Points, in no order, along strands that fork and pass close to each other.
In the rows, zero is written as 128.
Two points are linked if the straight distance between their rows is under 101. Some points are linked to none.
dipe: [119 134  77  99 120  83 159 175 161 151 150 133 185  87  98 191 122 146
 113 111]
Mazi: [130 192 124 135 145 154 137  98 158 128  97 133 166  70 163 147 136 118
 122 143]
kebuk: [141 154 112 102  82  85 149 124 146 153 128 174 184 114 134 168 171 115
 102 110]
memaf: [158 185  94 110  91 128 141  84 155 116 131 184 180  96 137 172 183 111
 132 115]
duzek: [157 136  69 142 153 106 155 126 126  47 153 142 116 179 107 125 163 121
 168 107]
sed: [153 100  85 112 106  95 173 135 127 136 132 133 139 130 124 163 107 133
 108 165]
Zes: [137 109 110 132 166 152 123 146 142  92 116  98 120 143  93 152 122 180
 167 143]
Gepe: [ 97 112 153 117  64  78 119 168 118 182 168 130 101 147  63 127 181 139
 146 131]
Lepa: [152 175 161 146 109 164 107  68 129 111  97 154 156  70 133 172 141 160
 159 102]
fovak: [ 99 145 189 139  98 129 134 113 142 151 103 148 148 125 128 151 179 148
 123 142]
Bomif: [160 200 121 133 122 147 129  79 169 102 122 163 176  76 147 135 176 105
 156 128]
gure: [100 117  89 161 170 122 136 135 132 104 159 129 134 198 153  79 115  94
  98 147]
turo: [114 102  72 111 121  94  77 170 100 166  90 167 143 189 127 136 105 105
  86 145]
Soker: [ 99 124 113  92  73  82 121 212 120 183 121 154 175 135 113 160 142 111
 103 103]
busid: [132 160 152 121 118 155 120  89 130 148 104  77 119  63 122 134 131 156
 143 121]
nos: [130 132 196 120 145 172 109 112 127 121 155 114  79  48 135 104  77 163
 137 108]
nev: [134  99  96 139 113 135 160 140 119 112 161 132 110 204 128 121 142 123
 148 148]
tulu: [136 121 149 114 127 132 152 136 147 129 143 127 104 141  90 115 143 176
 116 175]
Labe: [115 122 124 138 112 121 133 129 130 177 102 131 152 160 161 130 120  99
  58 153]
zinop: [123 181 180 158 110 158 122  63 127 148 132 124  90  51 129 139 157 155
 141 126]
Sevir: [102 116 184 107 171 143 155 132 155 109 157 141 119  85 178 117  70 131
 117 118]
dete: [107 158 139  89  60  91 129 168 139 175 130 170 181 110 116 162 188 109
 113  79]
Sudi: [108 141 172 129  67 171 102 127 104 201 112 149  78 127 130 108 155 119
  99 134]
kunu: [140 153 147 167 123 142 145 116 137  81 175 123  98 199 111  91 184 113
 171 113]
febik: [108 107 166 125 100 153  97 159  96 182  81 146 123 171 157 103 102  99
 131 148]
Timet: [121 167  97 125  92 146 151 120 149 157 106 122 159 107 141 150 135 119
 110 152]
suzak: [120  85 107 116 109 159 116 162  99 132 133 142 107 212 138  87 135 102
 129 136]
vago: [123 108 119 125 118 157 155 143 138 129 135 110 117 138 101 150 141 184
 141 141]
Mas: [ 95  82 173 127 110 140 129 155  92 144 112 146  86 153 155  80 114  85
 138 169]
Saven: [ 97 140  90 102  75 104 116 169 120 173  91 137 191 159 120 158 143 110
 109 147]
Tev: [130  95  95 120 109  66 146 176 119 142 134 139 147 174 116 144 131 103
 133 151]
kegok: [ 89 140 209 125 119 146 145 120 134 143 158 136  94  94 140  85 126 154
 116 158]
tup: [170 112 174 144 140 117 137 105 139 121 135  94 103 110 119 116 114 165
 168 144]
keso: [186 145  91 135 187 128 107 111 103  29 144 114 108 135 111 106 117 130
 169  88]
pabuz: [115 124 150 131 144 145 151 116 152 163 125 142 135 140 186 122 110 126
  62 138]
nav: [117 110  43 153 148 103 129 149 123 106 146 141 131 220 118 108 116  84
 109 147]
donun: [128 116 110 117  94  95 160 165 144 141 165  76 128 118  78 151 139 141
 172 116]
Kofo: [139  93  84 111 138  77 146 147 141 118 148  87 143 120  91 149 139 147
 155  91]
Nonis: [120  97  70 132 130 104 124 148 119 171 111 151 135 177 129 156 109 100
  58 145]
mivu: [113  90 146 121  56 116 120 135 105 159 134 133 132 180 130 106 130 144
 121 145]
kekes: [111 113 118 130 149  98 137 142 128 159 107 102 137 167 165 105 129  78
  96 165]
fep: [101 111 128  94  36 101 123 159 110 195 132 119 114 140  88 137 176 127
 126  94]
Vokit: [148 157 113 127 149 164  97 111 123 107  88 109 169  82 128 151  83 165
 123 120]
pozim: [155 130  88 124 140  93 156 123 143 146 112 152 143 113 119 194 117 152
  88 143]
dufi: [131  94  97 136 135 135 163 115 111 106 117 114 122 123 140 126  92 139
 120 179]
lir: [148 178 175 147 110 162 103  69 157 132 138 150 140  75 115 155 194 150
 158 108]
disu: [137 115 117  75  78  91  98 196 101 197  92 165 147 145 108 140 142 113
 117  95]
zesef: [106 158 164 135 178 187 111 109 143 105  90 113 129  43 163 146 107 127
 138 108]
zom: [134 104 126 133 177 150 146 123 157  93 167  88  93 105 150  73  80 125
 136 115]
Siton: [ 87 175 191 131 141 192 140 102 151 126 131 138 118  50 172 139 136 120
 132 106]
pif: [165 105 106 136 191 130 114 107 120  79 125  81 111  94 128  94  70 128
 129 121]
bular: [156 124 138 153 175 116 154 110 144  84 159 110 105 176 136  84 153 114
 148 118]
Nopaf: [117 100  83 130 127 135 161 132 113  89 145 138 122 160 124 102 116 127
 141 182]
kip: [161 141  90 138 158 117 153 102 144 138 102 157 133  89 134 160  94 135
  73 173]
lera: [109 117 166 146  90  88 122 124 113 157 156 109  88 152  85  93 181 132
 148 157]
tozus: [117 124 154 126  85 150 146 121 129 187 121 106 102 125 137  93 151 127
  91 151]
geta: [ 90 111 123 136 176 137 143  93 134 124 138 131 132 121 182 137  84 145
  66 131]
Suvi: [105 148 195 127 135 144 145 104 138 123 122 148 135 102 149 138 132 171
 113 152]
tovez: [148 155 138 153 110 115 133 133 104  92 155 158 107 228 134  81 176  86
 146 106]
fopuf: [148 123  43 163 201  66 125 106 139  91 154 117 145 162 106 139 103 112
 125 142]
dov: [ 99 149 127 120  82 173 119 131 116 159  76 167 136 145 157 131 171  96
 102 130]
Gop: [126 115  87 162 190 113 106  97 119 112 102 115 136 107 122 182  66 151
 109 144]
Pum: [166 123 191 114 149 167  79 121 102 105 112 108 119  42 139 108  60 137
 121  97]
mos: [177 117  78 152 191  93 118  92 127  86 150  93 131 132 120 111  78 119
 127 132]
sul: [199 108  90 125 176 119  85 129 119  73 122 100 126 131  85 131 115 154
 155  84]
mobur: [140 123 109 131 181 147 122 124 138 109  87 100 140 103 127 164 105 175
 118 134]
bosa: [100 107 187 135 155 161 128 113 135  99 194 119  58  92 123  82 102 158
 158 110]
Berup: [119 122 130 131 145 164 146  81 123 120 119 102 128  81 190 134  60 148
  99 125]
pulo: [138 127  86 136 133  83 158 160 132  85 173 141 133 192 112 154 186 105
 151  87]
tadu: [144 174 145 137 171 148  92  94 126 103  72 126 165  59 160 151 102 124
 125 121]
tel: [130 133 183 147 180 159 133 124 143  65 185 129  66 120 139  71 122 127
 174  89]
Vumu: [ 79 151 185 140 122 179 150  91 144 138 124 179 112  74 192 129 164  95
 120 131]
noza: [ 99 155 158 137 104 180 139 105 127 137  96 188 133 118 180 128 184  92
 116 143]
mit: [118 132 175 149 143 154 101  97 127 118  94  56 122  66 118 125 106 151
 165 122]
vad: [168 133 147 144 174 159 122 113 119  34 156 115  81 126 131  84 113 122
 176  87]
Rut: [132 121 139 131  81 102 117 143 110 142 174 119  87 191  87  72 168 109
 154 139]
saf: [112 157 120 110  59 128 145 132 143 171 121 103 153 104 100 151 161 128
 127 135]
defos: [149 121 109 121  84  91 123 161 102 117 162 153 127 221 101  93 165  84
 145 106]
nok: [103 115 180 120 106 142 144 119 122 152 170 119  87 131 136  54 134 129
 101 155]
pusor: [ 99 109 142 113 158 157 150 132 146 121 164 105  93 135 161  68 108 113
 109 147]
fudol: [120 118 166 131 198 138 115 136 136  89 126 135 118  78 158 137  62 151
 117 121]
kas: [124 119 159 110  90 149  73 156 101 206  61 151 118 157 127 136 137 114
 140 138]
nezo: [148 109  85 138 186 122 137 135 137  58 152 126 110 171 107 143 130 158
 160 130]
Luda: [162 101 164 115 164 151  86 129 108  82 127  92 113  75 119  84  79 136
 161 118]
Kifaf: [130 106  94 107 134  81 137 124 138 118 109  82 164  94  92 185 118 176
 141  83]
siluv: [108 114 109 154 208 128 100 112 106  69 119 131 136  80 144 143  37 142
 122 138]
Nera: [128 109  68 145 153  57 149 148 135 124 158 125 146 182 106 131 118 108
 115 151]
Rinon: [126 131  97 103  71  98 166 167 147 168 147 101 166  92  91 174 138 124
 129 118]
rit: [127 152 130  82  72 138  81 162 101 204  60 175 157 151 122 119 132 103
 114 109]
som: [115 122 156 164 165 124 150 139 143  89 166 124 117 197 171  76 135  89
 136 120]
tudi: [155 143 124 111 114 108 140 104 147 140  94 102 167  84 118 186 147 158
 126  86]
doki: [109 180 160 137  77 148 121  97 145 155 126 165 145 116 118 159 212 125
 142 128]
kobud: [112 111 152 110  59 120  67 166  87 195  95 137 125 174  93 126 121 126
 167 130]
puf: [129  83  78 106 115 118  79 179  84 157 113 137 122 213 125 109 106  98
 135 119]
devep: [182 104  65 133 193  94  97 141 112  99 109  86 138 115  73 168  95 141
 140 101]

A fork is a point with three links, a tip a point with one. Leave the first point through the second and follow the links. Name the first fork or tip that comes.
Rut / defos -> Nera
devep / sul -> pif
pif / Luda -> devep
dufi / Nopaf -> Labe
Nonis / turo -> sed
gure / som -> fep

Follow the links from the first point to the second, and from the first to the third. Name the last point that the two ways share.
vago / Rinon / noza -> tadu
Luda / Nopaf / bular -> Nera
Gepe / Lepa / pabuz -> Nera
dipe / febik / siluv -> Mazi
doki / suzak / bosa -> pif
Rinon / Sevir / Mas -> Mazi
tulu / Timet / noza -> tadu
defos / Berup / kip -> sed
nos / zinop / kekes -> pif

A fork is a point with three links. Follow the links from the first point to the second and name the forks in between, in order.
zom / pabuz -> pif Nera sed Labe
nezo / tudi -> Zes mobur tadu Mazi Rinon
Mas / duzek -> kas Soker Mazi tadu mobur Zes
disu / Zes -> Soker Mazi tadu mobur
fudol / Bomif -> mobur tadu Mazi

Name the points in between on the shortest way along the links from the first point to the second, in order.
lera / gure -> Rut defos tovez kunu bular som
tozus / Nonis -> nok pusor zom pif mos fopuf Nera Tev sed dufi Nopaf nev suzak puf turo
dete / fudol -> kebuk memaf Bomif Mazi tadu Vokit mobur Gop siluv
kebuk / Kofo -> memaf Bomif Mazi Timet saf Rinon donun
Lepa / vad -> lir doki fovak Suvi kegok nok pusor zom pif Luda Pum nos bosa tel
Vumu / pulo -> Siton zesef tadu Vokit mobur Zes nezo duzek
